Points, in no order, along strands that fork, close into loops and pass close to each other.
Two points are linked if the straight distance between their rows is under 55.1.
Forag: [ 34  13  12 -11   4   1 -19  -7  -7   9 -18  16  -3   9 -13  -1   2  -1
  12  11  -5  13]
zedub: [  9  -9   2   1 -25   3  22 -19  24  -8   3   7   6 -13  19  -5 -13 -10
 -19   6   3  14]
zim: [ 27   9  -3   9   1  -7   9  -6  -1  -1   7  10 -14  20   8  -3  -5  -6
   0   7  24  -8]
num: [  4   1  -6  18  -1 -20 -12   6  -1  12  -4  17   3  -5 -11  -1  -2 -22
  -3   6   3  24]
zak: [ -4   7   2  -4   9   0  12 -15 -17  -7  19  -8   1 -31  -5  -1  -5  20
   1  10 -24  11]
Mavaf: [  3   5   5  15   5  23   4   7  13  20  -7  -5  -7   2 -10  -2   0 -15
  35   6  -5   5]
Far: [ 14  -5  -4  -9  25  -4  15   9   4   0  17   5   4 -26   8 -12   1  23
  -4  -2   9  10]
Mebug: [ 16  -5  -7  -8   2  -9   0   2   4 -13  -3  23  28  18  -9  13   6  -1
  13  -5 -12  -8]
nilag: [-10  -3  -8 -19   0  -9  -4 -16 -13  -4   8   4  -5  -9   6   6  18   0
 -26  12   3   0]
gekek: [-16 -11  16  29   1   6   8  -8   2  -2   5 -19   2  18 -11  26 -11 -18
  -1  16   2 -16]
Babeb: [-16   9  -4 -10  -1   6 -11  -8 -13  -1  -5  25  -7  30   2   7  31  14
   4  -6  -5 -31]
mimer: [ 22   2   2 -14   7 -11  20  -4  -6   7  17   8  23  20  14  -6 -11   6
  10 -35 -10  14]
Pap: [ 22   6  -7  19  15 -18  -4  31   6  19   7   4   9   2   7  -3 -17  -1
   5 -20   7   0]
Figu: [ -6  -8  -4   3  -4   4 -14  18  -9   7   3  -6  -1 -22  -1   0 -27   2
   9  -5 -14 -13]
bub: [ 13  -6 -30  -7  -4   9 -14   2   6  -2  -9  -4   5 -22  -2  -9  13  35
  12   3  -9   0]
fupu: [ -2   7  -1  26  12  12 -14  25   1  -8  -7  -6 -23   7 -10  -5  -9   0
  42   9  -9   7]
Nube: [ -6  -9  24  -6   2  24   1   5   4  11 -10 -18  24  -6  34   2  -2  -8
  -9 -16   3   8]
tev: [-12  22  -4  -9  14  -3  -7  24  28  13 -12 -20  -9  -8 -18 -11   9 -10
   7  12   5  -2]
fuvad: [ -6   6 -12   7  -8  17  11   5  12  -7 -12  -1 -13   0  -3  -9  21 -11
  31   1  -2  -4]
sorok: [ -4  -4  -6  -3  -2 -17  34 -23   0  -4  17  12   1  -6   0   2   5   3
   1  -8  -5   5]
pidig: [ -1 -12   7  -6 -16  -1   4  -3  13  -2  -7  33  -2 -18  13  -1 -15 -24
 -18 -12   8  25]
fupem: [ -2 -23   3   1  -8   4   0  -3  -2   5  13  16  -1 -20 -19  -6 -20 -33
   2 -22  -1  -3]
viku: [ -2   2  -2   4  11  11   7 -10 -12  -1  15 -10   4  -3   4  13  -3  39
 -14  24 -17   0]
gek: [ -9  18  27   7   6 -14 -22  -3 -13   0  -6 -17 -24   5  -7  11   1  -3
   6  23 -13  -5]
gefun: [ -4 -18 -12   5 -10   1   1 -12  14   8  -5   6   2 -20  -8  -4   0   0
  11  21   6  -3]
koser: [  8  -5   5 -14  -9  13  12 -12  -4 -20 -10   1  -6   3  -1  -2  15  26
  33   5 -23 -11]
sakez: [-18   4   1   1   2  14   9  25  13 -18 -15 -13  17  -8  12   9  12   2
  -7 -23 -17  -2]
pufim: [ -4   3  -6   0  12  -1 -16  12 -20   7   3  -4   2  33 -20  -5   3  -7
 -18   0  12  13]
giko: [  3  -9  -4  -1 -11 -10  24 -24  18 -10   5   1  12   1  15  -4  -1  15
 -23 -15   4  11]
dupog: [  7 -31 -12  12  -2  -7  -5 -15   4 -14  -5   6  14 -27   2  13  16  -5
  10  21   7  10]
fubuz: [  6  -1  22   7   3   2  -4 -31  -1  20  -2 -20 -11  11   8   9  14  12
  -2  22  11  -7]
Tete: [-29   4 -10   6 -13  11  11 -11 -10 -19  -6  -4   7  15   4  -7  10  -2
 -10 -18 -10   4]
gab: [ 31 -11   4 -19  -9  10  -9   4  -3   7 -12  21   7 -11 -20  -8 -11   6
   4  -1  -2   9]
pife: [ -7   3  29 -19  -3 -15  -4 -15  -7   0 -24  -7  -4  22   6  19  -9  -1
  -3  15  11 -15]
Ruso: [  9  -7 -17 -13   3   2 -19   2  11  17  -5  -5  -6 -18  -4   7   9  31
  31  22  -6 -19]
dadog: [ 14 -28   0   5 -11 -16  -8  -5  13  -7   3   2  36 -21   7  17   0 -17
  -9   5   0  15]
vota: [ -8  -2   9   3  -4   9   0   9   3 -10  -5  -9  14   0 -13  11  17  -2
  -2 -37 -36  -7]
zasut: [ 32  -3  13 -18 -12 -14   1   0  33   9  -1   3  20 -25  -5 -15  -8 -12
  -8 -20   4   6]
letu: [ 33  -3   1  -9   0   2 -10   2  10  22  -6   7   3 -14 -18 -14  -7  10
 -17 -21   4  11]
Piru: [ 15 -20  -7 -16  12 -20  -2   0 -11  -1  11  27  12  12   3   9  11   0
  -2 -19   7   2]
tebag: [ -2  12  -3  -3  17 -13  -7  14  -3   7  -4  11 -13  21  -2  11  14  11
   3  -8  -8 -17]
beze: [ -7   7 -18 -15 -18  30  12  -3   3 -11 -20   2 -16  -6   5 -15  19  16
  27  -2 -14  -1]
Popiz: [-22   5  -4 -21   0  17 -19   8 -15  17 -19  34  -4  22  -7   5   7  12
  -8   1  -9  -9]
sok: [ -9  12   6 -16  -3  11   3  22   1  -3   1 -17   0 -29   4 -25  -5  -5
  -1   3   7   0]
kes: [ 13   5 -14   7 -23   5   7  -3   7  -4  10   8  11 -19  18  -4 -23   6
 -11  10  -4   1]
tago: [-14  -1 -10  -4   3 -21 -13  -4 -17  10   5 -14   3  -5  -4  10  10  -8
 -10  37  11  -9]
lika: [  7  23 -13  21   7 -11  -8  14 -18   6  22  -5   6   1   1  -7 -22  -2
  -1 -12   1   2]
tunu: [  0  -2 -24  -6 -14  -6 -17   4  -7   3  -7  22  29   9  12  16   8 -13
   3  -2  -6  -6]
pufip: [ -8  -4  12  -4  11  17  11   1  -2  -6   9 -21   5 -11  -2  -8  -2 -11
 -13   7  16  -9]
Dore: [ -9  -6  11  -2 -17  17   9  -3  10 -10 -11  -7  26   2  37  -6  17 -29
  -7 -21  10  23]
niva: [ 26 -13  -1   2 -12 -16  -9   3  30   7   4  -3  15 -31  -4   2   2 -27
 -16  -3  11  -2]
Mem: [  4   9  16  -1  12 -10   2 -20 -10   2   2 -43 -16   3   7   2  12   2
   1  33  18  -8]
Sudot: [ -2  14 -25   7 -15  17   2  -3   1  -9  13  -6  -8 -23  14 -17 -14  27
  -3  20  -4   4]
bavad: [-20   9  -6  33   1   9  -3   2   8   7   8 -19 -11  29   2  17   1   1
  -9  10   4 -18]
vak: [ -4  20   6   0   7  21  -1   3  -7 -10  15 -17  -6  -7  24  11  -7  25
  -7  14 -17 -15]
laruv: [-14  -3  16 -10   2  12  -8  21   7  -7 -14 -15   3 -27  22  -3   5   1
  -7 -13  -9  -6]
bulik: [  5  -6   0  12 -18  13 -10   9  -9  -1  -5   7 -10 -33  -8 -13 -23 -20
   6  -5   4   3]
fugom: [ 15   3  12   6   7  15  26  -9  -1  15   3  16  16  13   7   2 -17   8
  16 -22 -11  16]
pigip: [ -1  14  -7  13   9 -10 -13  15  -7  13   5 -28  -7  11 -10 -16 -11   6
  -7  -5  18   7]
gaf: [  0  -2  20  -4 -13   2  -9 -34 -17   6  -4 -15 -11  28  -4  12   4   3
 -10   8   2 -22]
fedu: [-24  19   9  -9  18   9 -19  28  18   3 -10 -12 -27  -6 -17 -10  -2   4
   7  19  -1  11]
nugo: [-16  18   7  -4 -15  11  19 -11  -3 -25  -8 -14   2   7  23 -13  18 -19
 -15 -16  -2  15]
lubu: [-17  16  -4  -2   6  12   1   5  -1 -25  22  -2 -19  -5   3  16  12  13
  -3  15 -28 -32]
kiz: [ -3 -11  -9  -6 -12 -15   6  -1   6  -1  19   2  -1   7 -29  -1  -5 -18
 -36 -24   8  -5]
Mik: [-16  -3 -19   1  17  -6 -12  25 -15  11  -9  19   4  22 -10 -12  18 -10
 -11   0  25  15]
Subi: [-15 -21   7  10  -2  11  14  -9  -7 -16   9 -10 -12   5  -2  10  -5 -12
  -1   5   6 -11]
kamad: [ 12 -12  -3  18 -20 -10  -8 -11   7   8 -13  24  -7   3   6   2  -8 -21
  -4  -5   7  16]
bama: [  2  -6   7 -19  14   0  -5  -6  -2  -2 -14   7  -7  -6  -5  11  14  28
  39  11 -15  -5]
fovas: [ -8  15  14 -11 -16 -18  -7  -2   1 -10 -22   5  -8  17  11  13 -23   8
   9  10  -9 -21]
badov: [  6 -26 -12   0  -9  -8   3   3   0 -15  30  13   3  -2 -13   7  -5 -35
 -15 -22   2  -8]
ridu: [ 13  11   4  -5   5  -8 -16 -14 -14   8 -14  15  13  29 -15   2  25   1
  10  10   1  16]
Tilav: [ -2  -4  13   7   1  11 -10  -6 -10  -8 -10  -2   9  34 -18   5   5  -2
  20  10  -2   6]
Zam: [12 -1  7 10 14 33 25  8 12 17 -2  2  4  3 -5  7 -7 -4 10 -6  1 -3]
gotog: [  2  25   0  20  -6  -4   0  17  -6   1  19  -5  -5 -20  16 -10 -25   1
  15 -16 -17  -8]
viv: [-23   6   8  10   9  -4 -25  16  -1   7 -11 -11 -30   4  -6   1  -7  -2
  19   5 -13  -4]
Kize: [-17 -20   0  -9  -3  -6 -12 -11  -6   5 -11  -2  -8 -19  -1   0  -1   8
   4  36  20   2]
dofuf: [ 11  -2   4  12  10 -16  12  19   1   8   2   8 -13  13  13  -6 -30  -6
   0 -10  26  -3]
Mel: [-24  -3 -22 -13   9  11 -16  10 -16   9 -16  19  -4  28  11  -3  15   2
   0   1  18   4]
vufu: [ 20  -7  -7  15  -5 -12   2 -14   7 -18   6  18 -13  34  12   1  14  -6
 -18   0  28 -10]
gorom: [ -1  10 -11  11   9 -23  13   4   8   0  11 -25  -2  26 -13  -2  -2  -2
 -18  -2  23  -7]
pib: [  8   6   3  -2  17 -10  21  -2  14  -2  25 -13  -1  20 -31  -6  -9 -11
 -28 -11  13   4]
bag: [-15   9  21 -19 -14 -23   7   7   2  -8 -27   3   2   0  -1   4 -28  -5
  15 -11 -10 -11]
vobiz: [-21   3   4  22  -6   5   0   1  -2  -3   0  -3   9  21 -20  12  21   0
 -12 -20 -21   6]
Leduf: [ -3  16  24  12  11 -30  -4 -18 -16  -3  10 -23 -34   1   0   3  -8  -3
  10  19  10  -1]
zif: [-14  -8  -6  -6   8  -4  23 -19  -9  -4  17  -7  -7 -25  -6  -7  12   9
 -20   3  -9  16]
pabu: [  7   4 -30  -5   4   8   4   2   1   1   9   6   0 -34   9 -27  -2  35
  -6   3   5  12]
buzu: [ 10 -13  -5 -14  25  -1  21   9  -3  -3  18  18  20   6  12  -7   0   8
  -6 -18   9  11]

A piece is all that can be reached along the links. How many separate loops has the piece of each point below (a circle has one, a figure eight two, a Y none), and how many tips (points with one link)?
fedu -> loops 1, tips 6
Tete -> loops 1, tips 1
Popiz -> loops 1, tips 2

How many points has the smallest loop of links through each point below? Write 0 if it is on no loop.
sakez -> 8
beze -> 13
pib -> 10
Babeb -> 0
